Each row is a point on a tangle of strands that fork and nearly touch. The rows are in no order.
Two points are linked if the straight distance between their rows is under 55.5. Some points are linked to none.
Q653: -32; 10; -3; -3; 8; -38; 10; 9; 15; -7; 19; -17; -17; -5; -18; -4; 4; -8; 7; -26; 43
Q650: 9; -33; -12; -2; -21; 24; 8; -9; -4; -19; -17; 21; 15; 0; 16; -15; -13; 7; 6; -3; 1
Q707: -1; -4; -6; -10; 0; -9; 13; -26; 18; -31; -8; -9; -20; -11; -7; -9; -46; -5; -6; -31; 19
Q131: -6; 16; 37; 5; 18; -14; 5; 6; 28; -18; 4; -28; -15; -31; 8; 1; -46; 0; -6; -6; 33
Q448: 20; 8; 12; 9; -16; 3; -13; 26; -4; 14; -11; 0; 3; 8; -15; 1; 9; 8; 9; 15; -43
Q32: 3; -3; -32; -13; 0; -13; 23; -8; 14; -13; 32; -6; -10; -10; -27; -7; -8; -5; -6; -50; 16
Q551: -9; 5; 4; -5; -18; -10; 15; 1; 5; -19; 6; -9; -3; -2; -6; -5; -7; -1; 13; -15; 12
Q447: 17; -3; -2; -15; 33; 6; 0; 5; -3; -20; -33; 5; -31; -9; 11; -5; -26; 26; -24; 2; 2
Q21: 26; 18; 24; 7; -8; -14; -5; 39; 7; 16; 2; -13; 1; 5; -27; 10; 4; -6; 7; 4; -37
Q241: -10; 23; 9; 11; 9; -17; -22; 2; 3; 23; 10; -10; 14; 19; -10; 31; 51; -14; 15; 23; -4
Q93: 7; 10; 40; -11; 24; 2; -12; 7; -14; -11; -39; -8; -26; -23; 21; 2; -24; 36; -17; 36; -6
Q798: 32; 13; -5; -7; 24; 8; 2; 18; 19; -12; 26; -18; -2; -27; -8; 2; -42; -10; -25; -36; -7
Q444: 2; -6; 12; -8; 17; 15; -1; -8; -8; -23; -48; 11; -22; -12; 20; -1; -30; 36; -16; 28; 0
Q812: 1; -12; -29; -2; -35; 20; 13; 5; -14; -4; 21; 13; 21; 18; 2; -3; 9; -15; 8; -15; -14
Q453: 5; -22; -21; -4; -31; 12; 26; -16; -1; -20; 17; -9; 22; 14; 0; -13; -11; -17; 3; -26; -2
Q166: -24; 17; 5; 23; -5; 20; -43; -19; -8; 35; 5; 13; 33; 24; 13; 28; 42; -14; 14; 6; -32
Q772: 0; 14; 15; 0; -9; -18; -10; 22; 2; 17; -1; -6; -1; 12; -18; 18; 38; 1; 17; 15; -5
Q139: -22; -35; 11; 11; -35; 14; -15; 4; -5; 8; -9; 17; 31; 0; 28; -11; 24; -1; 19; 23; 8
Q599: -1; -15; 20; 28; -14; 7; -27; -8; -15; 59; -20; 22; 7; -6; 1; 20; 49; 21; 0; 28; -37
Q433: -8; 4; 1; -8; 19; -33; -17; 16; -5; 12; -13; 0; -19; -5; -12; 3; 33; 0; 2; 8; 27
Q186: -35; 40; -19; 0; 24; 9; -28; -14; -4; 6; 16; 6; 23; 22; -3; 16; 46; -7; 8; -11; 2
Q235: -4; -36; 1; 16; -29; 24; -2; -5; -5; -10; -6; 23; 22; 2; 29; -28; -1; -6; 16; 12; 10
Q464: 31; 10; 0; -9; 15; -8; -9; 33; 1; 13; -5; -3; -14; -1; -14; -12; -6; 5; -12; -13; -19
Q366: -27; 31; -29; -4; 26; -9; -18; -6; -8; 0; 24; 0; 3; 18; -9; 7; 31; -8; 3; -5; 21
Q701: 36; 6; 7; 3; 8; -25; -18; 23; 0; 36; -15; 5; -3; 10; -26; -4; 34; 4; -21; 27; -36
Q910: 0; -14; 20; 5; -3; 8; 28; -29; 3; -28; 6; -19; 6; -10; 17; -10; -55; -15; -4; -6; 7
Q307: -29; -14; 5; -2; -22; -8; 28; -10; 9; -29; 8; -2; 5; 2; -5; -13; -5; -8; 12; -10; 29
Q865: 34; 8; 3; -4; 18; -23; -20; 41; -1; 22; -12; 6; -7; 6; -27; -11; 21; 6; -27; 0; -41
Q592: -26; -19; 13; 5; -17; -8; 34; -19; 12; -30; 17; -22; 15; 0; -10; -17; -29; -11; 12; -26; 30
Q804: 6; 20; 6; 12; -22; -6; 7; 36; 7; 2; 19; -14; 11; 13; -19; 5; 7; -8; 19; -8; -20
Q188: -44; -8; -12; 8; -24; 13; 9; -15; -4; -4; 13; 7; 16; 16; 12; 0; 27; -16; 19; 4; 26
Q594: -5; -5; 24; 10; 9; 5; 34; -39; 7; -16; -6; -34; -1; -7; 23; -13; -65; -17; 4; 9; 26
Q486: -39; -25; 6; 1; -22; 8; -14; -8; -9; 10; -12; 24; 6; -11; 18; 3; 26; 2; 19; 16; 19
Q887: 10; 5; 4; -2; 18; 9; 21; -17; -4; -19; -13; -14; -21; -12; 23; -5; -57; 13; -17; 9; 15
Q752: -4; -34; -53; -5; -20; 25; 7; -31; -10; 0; 0; 39; 3; 5; 11; -12; 7; -3; -7; -18; -3
Q909: -11; 16; 12; 23; 13; 2; -43; -27; -9; 33; -3; 15; 27; 19; -2; 38; 60; -11; 5; 12; -33
Q521: -8; 9; 28; 3; 6; -13; 11; -7; 32; -22; 16; -22; -12; -18; -6; -5; -38; -9; 9; -20; 25
Q215: -4; -22; -5; 0; -20; 6; 30; -36; 13; -31; 15; -16; 20; 6; -10; -18; -40; -23; 7; -36; 7
Q531: -13; -3; -23; 4; 6; -24; 11; 5; 22; -12; 30; -8; -18; -6; -28; -10; -8; -14; 1; -48; 32
Q916: 30; 15; 12; 3; -23; 18; 14; 19; 1; -12; 19; -22; 21; 4; 0; -4; -27; -6; 4; -13; -25
Q837: -18; -32; -46; 1; -19; 10; 20; -32; 0; -17; 7; 25; -4; 6; -3; -14; 3; -6; 5; -16; 12
Q277: 5; -20; -38; -11; -12; 29; 11; -5; -10; 4; -6; 36; -4; 0; 0; -8; 10; 12; -11; -9; -22
Q356: 20; 7; 10; -9; 33; -41; -26; 10; -4; 36; -14; 10; -2; -6; -19; 18; 59; 0; -8; 24; -6
Q395: 19; -12; -32; 0; -17; 34; 3; 6; -19; 18; 0; 36; 8; 13; -3; -10; 21; 7; -11; -7; -40
Q499: 18; -7; -18; 20; -16; 28; -10; 5; -8; 40; -1; 34; 13; 19; -4; -2; 31; 10; -8; 8; -60
Q385: 20; -5; -21; -7; 14; -1; 4; 9; 26; -12; 33; -11; -12; -17; -23; -7; -30; -10; -17; -54; 4
Q484: 17; 14; 26; -10; 20; 18; 2; 19; -18; 2; -17; -23; -18; -2; 30; 7; -29; 30; -20; 43; -11
Q189: 0; -27; -22; -2; -13; 10; 18; -29; 7; -33; -13; 19; -6; 0; 0; -15; -20; -1; 1; -15; 9
Q614: 12; -9; 15; 0; -14; 10; 14; -8; -10; -27; -4; -14; 20; 3; 24; -9; -42; -8; 3; 11; -1
Q881: -23; -2; 10; -24; 23; -33; -16; -1; -3; 3; -18; -5; -18; -11; -1; 20; 41; 9; 13; 12; 39
Q854: -15; 14; -1; -6; -3; -17; 5; 28; 7; -2; 23; -7; -5; -3; -14; 1; 10; 0; 16; -14; 22
Q793: 6; 1; 12; 9; -37; 1; 17; 21; -4; -21; 25; -14; 26; 12; -10; -10; -8; -14; 18; -14; -12
Q631: 15; 8; 21; 1; 4; 20; 17; 17; -15; 3; 1; -34; -2; 0; 33; 6; -48; 8; -14; 28; -13
Q850: 19; 1; -21; -16; 23; -14; 0; 21; 3; -5; -8; 15; -22; -7; -12; -12; -6; 4; -15; -28; 4
Q78: 3; 10; 21; -2; 28; -9; 6; -7; 16; -19; -9; -26; -28; -26; 21; -3; -52; 10; -14; 7; 24
Q623: -17; 2; -28; -18; 28; -22; -12; 2; -4; 8; -7; 22; -26; -4; -3; -3; 29; 9; -7; 1; 26
Q606: 1; 8; -3; -17; 35; -25; -23; 7; -8; 30; -12; 14; -6; 2; -7; 14; 52; -4; 3; 20; 14
Q830: 15; 2; 20; 6; -6; 11; 23; -3; -9; -5; 2; -29; 17; -3; 34; -7; -55; -5; 0; 36; 5
Q491: -20; -5; -14; 32; -24; 31; -29; -5; -8; 34; 11; 19; 35; 18; 16; 12; 38; -15; 13; 12; -30
Q957: 31; 5; 9; 18; 30; -36; -27; 9; -3; 40; -17; 7; 9; 7; -28; 17; 51; 4; -22; 32; -29
Q451: 2; -5; 12; 4; 18; 4; 28; -44; 1; -13; -22; -26; -20; -12; 25; -8; -69; 2; -11; 20; 22
Q279: 31; 17; 2; 1; -4; 27; 17; 14; -9; -5; 27; -38; 13; 5; 14; 6; -47; -5; -12; -4; -27
Q110: 33; 15; 4; -6; 14; 21; 20; 9; 21; 0; 37; -35; 4; -18; 7; 11; -44; -8; -18; -15; -12
Q555: -20; 9; -36; -13; 16; -14; -9; -7; 0; -1; 14; 13; -22; 7; -12; -1; 21; 1; -1; -14; 25
Q547: -20; 32; 3; 7; 22; -3; -43; -17; 0; 19; 9; 10; 14; 18; -4; 31; 54; -5; 3; 4; -7
Q92: -35; -3; 5; -13; 2; -24; -9; -15; -4; -2; -22; 15; -21; -2; 2; 13; 26; 16; 12; 18; 38
Q694: 15; 5; -13; -17; 20; -4; 4; 9; 5; -19; -29; 17; -34; -11; -11; -16; -19; 16; -17; -16; 9
Q776: 9; -6; 13; 13; -33; 17; -20; 14; -12; 28; -14; 14; 16; 11; -5; 10; 28; 9; 12; 31; -38
Q617: -23; -15; 19; -14; -14; -5; -4; 4; -5; -2; -21; 15; -12; -16; 9; 2; 16; 20; 18; 19; 26
Q47: -8; 6; 9; -2; -18; 5; -16; 13; -11; 22; -13; 18; 6; 2; -2; 9; 41; 8; 19; 23; -17

A fork is a point with three links. Follow the links from the first point to the second and name the forks in between, in order.
Q139, Q484 | Q433
Q916, Q957 | Q547 Q433
Q957, Q772 | Q433 Q547
Q433, Q385 | Q547

Follow the links from the first point to the second, and from the first to the third. Name the last point that the two ways share.
Q650, Q186, Q93 | Q433
Q631, Q486, Q241 | Q433
Q21, Q447, Q491 | Q547
Q491, Q464, Q32 | Q547
